Each scene shows the same named points in several views. A view is turned or mirrored, and shifted as a whole, has a little noise and may leave points out.
In the rows, zero is written as 128.

Scene 1
View 1
naki: [131, 148, 131, 161, 127, 157, 120, 126, 132, 120, 137,  97, 147, 149, 141,
 144, 135, 138, 136, 150, 127]
befif: [130, 150, 131, 158, 126, 161, 119, 125, 134, 118, 135, 100, 150, 148, 141,
 141, 136, 138, 132, 149, 125]
bor: [125, 148, 140, 160, 125, 162, 114, 115, 144, 120, 133,  90, 152, 144, 142,
 143, 139, 131, 120, 154, 118]
favu: [146, 174,  91, 150, 128, 157, 126, 147,  88, 104, 132, 163, 149, 153, 140,
 138, 134, 168, 180, 119, 147]
Paban: [128, 140, 129, 156, 113, 130, 113, 112, 145, 126, 125, 119, 137, 135, 127,
 162, 143, 121, 140, 145, 137]
Ruda: [132, 147, 120, 152, 112, 130, 113, 113, 137, 121, 122, 140, 139, 134, 126,
 162, 145, 126, 149, 136, 142]
movu: [128, 149, 124, 149, 114, 139, 112, 109, 138, 111, 125, 141, 148, 132, 125,
 148, 149, 129, 128, 133, 135]
peg: [118, 136, 143, 156, 125, 149, 117, 116, 145, 107, 149,  95, 155, 144, 129,
 127, 144, 133,  94, 143, 121]
tokun: [131, 137, 119, 160, 132, 135, 129, 146, 114, 111, 162, 104, 140, 159, 130,
 124, 129, 154, 139, 132, 143]
Bazim: [143, 162,  95, 149, 117, 132, 120, 130, 105, 111, 121, 175, 139, 140, 128,
 156, 141, 148, 179, 119, 156]
Bas: [122, 137, 136, 149, 106, 123, 103,  91, 162, 121, 115, 131, 142, 121, 116,
 166, 154, 107, 118, 142, 134]
lezuz: [122, 134, 140, 160, 123, 142, 116, 117, 147, 120, 142,  90, 145, 143, 131,
 141, 140, 127, 116, 150, 128]
View 2
movu: [124, 120, 142, 118, 150, 110, 122, 121, 126, 144, 139, 119, 144, 136, 134,
 134, 133, 124, 130, 140, 153]
Paban: [125, 120, 137, 117, 144, 120, 131, 121, 127, 155, 138, 115, 130, 127, 145,
 144, 116, 122, 151, 144, 155]
befif: [116, 112, 158, 127, 140, 133, 132, 121, 116, 147, 153, 105, 121, 132, 138,
 129, 126, 125, 145, 104, 164]
Bazim: [123, 114, 115, 116, 163,  86, 115, 111, 143, 116, 153, 107, 127, 200, 155,
 133, 125, 115, 124, 146, 161]
Bas: [131, 130, 136, 112, 149, 111, 130, 122, 125, 161, 122, 125, 153, 103, 133,
 147, 125, 123, 142, 164, 146]
naki: [115, 112, 157, 126, 139, 135, 132, 122, 118, 149, 152, 104, 116, 134, 142,
 131, 122, 124, 147, 104, 166]
favu: [115, 107, 131, 124, 160,  94, 112, 110, 135, 105, 168,  98, 116, 217, 152,
 120, 132, 116, 117, 113, 170]
lezuz: [119, 113, 160, 121, 134, 137, 127, 130, 116, 162, 144, 121, 132, 113, 136,
 137, 126, 127, 151, 123, 153]
tokun: [111,  94, 159, 122, 129, 138, 110, 139, 121, 144, 173, 125, 112, 174, 149,
 130, 127, 122, 148, 109, 154]
peg: [118, 110, 171, 122, 133, 141, 123, 135, 109, 159, 149, 124, 139, 110, 126,
 129, 137, 130, 142, 111, 150]
bor: [117, 116, 164, 126, 139, 138, 135, 122, 112, 156, 146, 106, 127, 112, 133,
 131, 128, 125, 147, 104, 163]
Ruda: [126, 122, 127, 114, 152, 104, 125, 118, 132, 145, 137, 117, 135, 146, 146,
 144, 119, 119, 140, 156, 156]
View 3
Ruda: [134, 157, 121, 122, 120, 136, 135,  79, 127,  97, 139, 160, 144, 115, 118,
  99, 120,  90, 162, 113, 121]
naki: [123, 141, 118, 108, 112, 163, 142, 107, 108, 119, 133, 137, 123, 147, 125,
 127, 114, 129, 141, 115, 121]
bor: [122, 145, 118, 100, 104, 171, 142, 109, 102, 112, 133, 134, 135, 146, 125,
 128, 112, 129, 149, 117, 123]
movu: [120, 156, 112, 113, 124, 147, 143,  88, 120, 102, 139, 157, 156, 122, 120,
 110, 120, 101, 153, 120, 129]
lezuz: [134, 144, 125, 101, 103, 159, 143, 109, 101, 109, 132, 146, 136, 133, 127,
 120, 122, 138, 152, 123, 131]
Paban: [139, 152, 126, 112, 108, 147, 134,  91, 115,  99, 135, 151, 139, 122, 123,
 106, 119, 107, 165, 112, 121]
tokun: [131, 133, 122, 127, 131, 136, 146,  99, 121, 134, 128, 161, 109, 133, 130,
 116, 132, 143, 115, 123, 132]
peg: [118, 145, 116,  95, 111, 165, 153, 115,  96, 111, 133, 149, 151, 133, 128,
 128, 123, 147, 143, 132, 143]
befif: [121, 142, 116, 111, 115, 161, 142, 103, 111, 119, 133, 138, 126, 145, 124,
 126, 114, 125, 139, 114, 122]
Bazim: [121, 154, 107, 150, 151, 118, 135,  61, 153, 118, 140, 167, 125, 121, 115,
  97, 121,  72, 132, 106, 113]
Bas: [136, 163, 123,  99, 103, 152, 137,  91, 109,  80, 140, 158, 170, 109, 118,
 103, 120,  99, 183, 121, 131]
View 4
movu: [110, 131, 145, 120, 151, 104, 120, 137, 109, 140, 115, 134, 131, 129, 134,
 122, 131, 121, 140, 131, 127]
peg: [145, 135, 115, 114, 130,  97, 108, 124, 124, 132,  92, 149, 114, 140, 149,
 122, 121, 125, 137, 101, 129]
Bazim: [ 80, 123, 169, 147, 149, 135, 138, 143,  97, 153, 121, 112, 144, 119,  97,
 128, 113, 138, 128, 169, 132]
Bas: [112, 135, 145, 111, 168,  91, 124, 140, 118, 128, 125, 147, 141, 122, 153,
 112, 148, 100, 165, 120, 125]
befif: [120, 121, 119, 130, 130, 115, 113, 112, 111, 133,  83, 143, 132, 140, 133,
 113, 131, 131, 123, 120, 126]
bor: [126, 123, 114, 123, 132, 107, 107, 110, 113, 130,  84, 150, 132, 142, 145,
 110, 138, 124, 128, 110, 123]
lezuz: [132, 129, 116, 126, 133, 106, 120, 119, 125, 123,  89, 152, 131, 134, 145,
 109, 128, 120, 143, 108, 129]
naki: [118, 123, 119, 134, 129, 117, 116, 111, 112, 131,  82, 144, 135, 139, 133,
 111, 130, 131, 125, 120, 127]
Ruda: [ 98, 128, 151, 131, 158, 115, 134, 138, 111, 134, 118, 134, 145, 120, 128,
 116, 133, 116, 150, 140, 129]
favu: [ 85, 118, 157, 151, 129, 142, 126, 132,  90, 161, 103, 108, 132, 133,  88,
 134, 103, 157, 103, 167, 132]
tokun: [129, 131, 121, 149, 116, 129, 134, 123, 125, 132,  84, 134, 122, 132, 114,
 122,  92, 144, 128, 127, 139]
Paban: [109, 127, 137, 132, 151, 112, 130, 128, 116, 126, 106, 144, 146, 125, 138,
 108, 137, 113, 150, 126, 128]
View 5
lezuz: [155, 149, 113, 119, 116, 139, 119, 132, 124, 126, 114, 133, 142, 125, 126,
 113, 117, 112, 118, 114, 154]
naki: [143, 133, 118, 118, 135, 146, 109, 139, 113, 120, 121, 129, 143, 139, 121,
 108, 128, 117, 125, 113, 149]
peg: [155, 147, 111, 122, 106, 144, 128, 137, 118, 141, 111, 148, 143, 135, 123,
 121, 115, 119, 114, 106, 167]
Bazim: [106, 121, 153, 126, 153, 120, 104, 130,  84, 132, 140, 132, 141, 148, 173,
 100, 140, 121, 136,  76,  81]
movu: [147, 143, 137, 130, 118, 134, 116, 140, 103, 136, 124, 145, 141, 136, 153,
 113, 118, 118, 115, 101, 115]
tokun: [113, 128, 114, 109, 139, 127, 123, 117, 115, 133, 120, 125, 143, 140, 132,
 109, 138, 118, 140,  79, 160]
Ruda: [143, 147, 144, 129, 127, 124, 109, 130, 107, 128, 127, 131, 140, 126, 164,
 106, 119, 113, 120, 102,  97]
Bas: [172, 165, 140, 135, 103, 129, 117, 135, 116, 132, 119, 142, 139, 114, 160,
 113, 101, 110, 104, 117, 103]
befif: [143, 132, 118, 120, 132, 147, 109, 142, 111, 122, 120, 134, 143, 143, 121,
 110, 127, 119, 122, 112, 149]
bor: [157, 140, 115, 124, 124, 151, 111, 145, 117, 121, 116, 137, 143, 137, 117,
 113, 121, 118, 116, 122, 153]
favu: [ 92, 101, 142, 121, 165, 132, 103, 138,  77, 134, 140, 137, 144, 170, 154,
 102, 153, 128, 143,  70, 106]
View 6
naki: [150, 128, 128, 133, 129, 144, 135, 105, 110, 121, 127, 134, 155, 138, 157,
 156, 119, 154, 150, 156, 119]
bor: [153, 127, 123, 130, 131, 155, 120, 109, 122, 119, 136, 132, 148, 141, 155,
 146, 116, 161, 147, 165, 119]
befif: [147, 128, 129, 133, 131, 146, 131, 108, 110, 121, 131, 130, 152, 138, 156,
 156, 118, 153, 149, 157, 117]
favu: [107, 131, 152, 147, 131,  95, 163, 113,  58, 113, 100, 110, 162, 120, 138,
 184, 126, 119, 154, 124,  99]
Ruda: [133, 124, 128, 140, 114, 105, 139, 112, 118, 103, 117, 124, 166, 125, 113,
 126, 137, 159, 153, 140, 121]
Bas: [141, 120, 118, 135, 111, 119, 114, 114, 145,  99, 136, 121, 156, 131, 106,
 104, 136, 176, 150, 154, 128]
Paban: [147, 126, 123, 135, 118, 123, 134, 107, 127, 109, 123, 134, 165, 131, 126,
 127, 132, 165, 152, 149, 125]
Bazim: [109, 128, 143, 146, 119,  82, 160, 115,  81, 104,  98, 114, 172, 116, 113,
 154, 137, 133, 155, 122, 107]
movu: [130, 123, 130, 139, 120, 118, 125, 114, 116, 105, 133, 112, 150, 130, 120,
 134, 130, 156, 150, 147, 120]
peg: [154, 120, 126, 134, 126, 151, 118, 100, 122, 121, 166, 113, 134, 148, 153,
 148, 121, 162, 146, 160, 136]

In a view up to two points have been moved. Name them for each view, in the order of its rows, or write -.
view 1 -> Ruda
view 2 -> lezuz, peg
view 3 -> naki
view 4 -> -
view 5 -> -
view 6 -> -
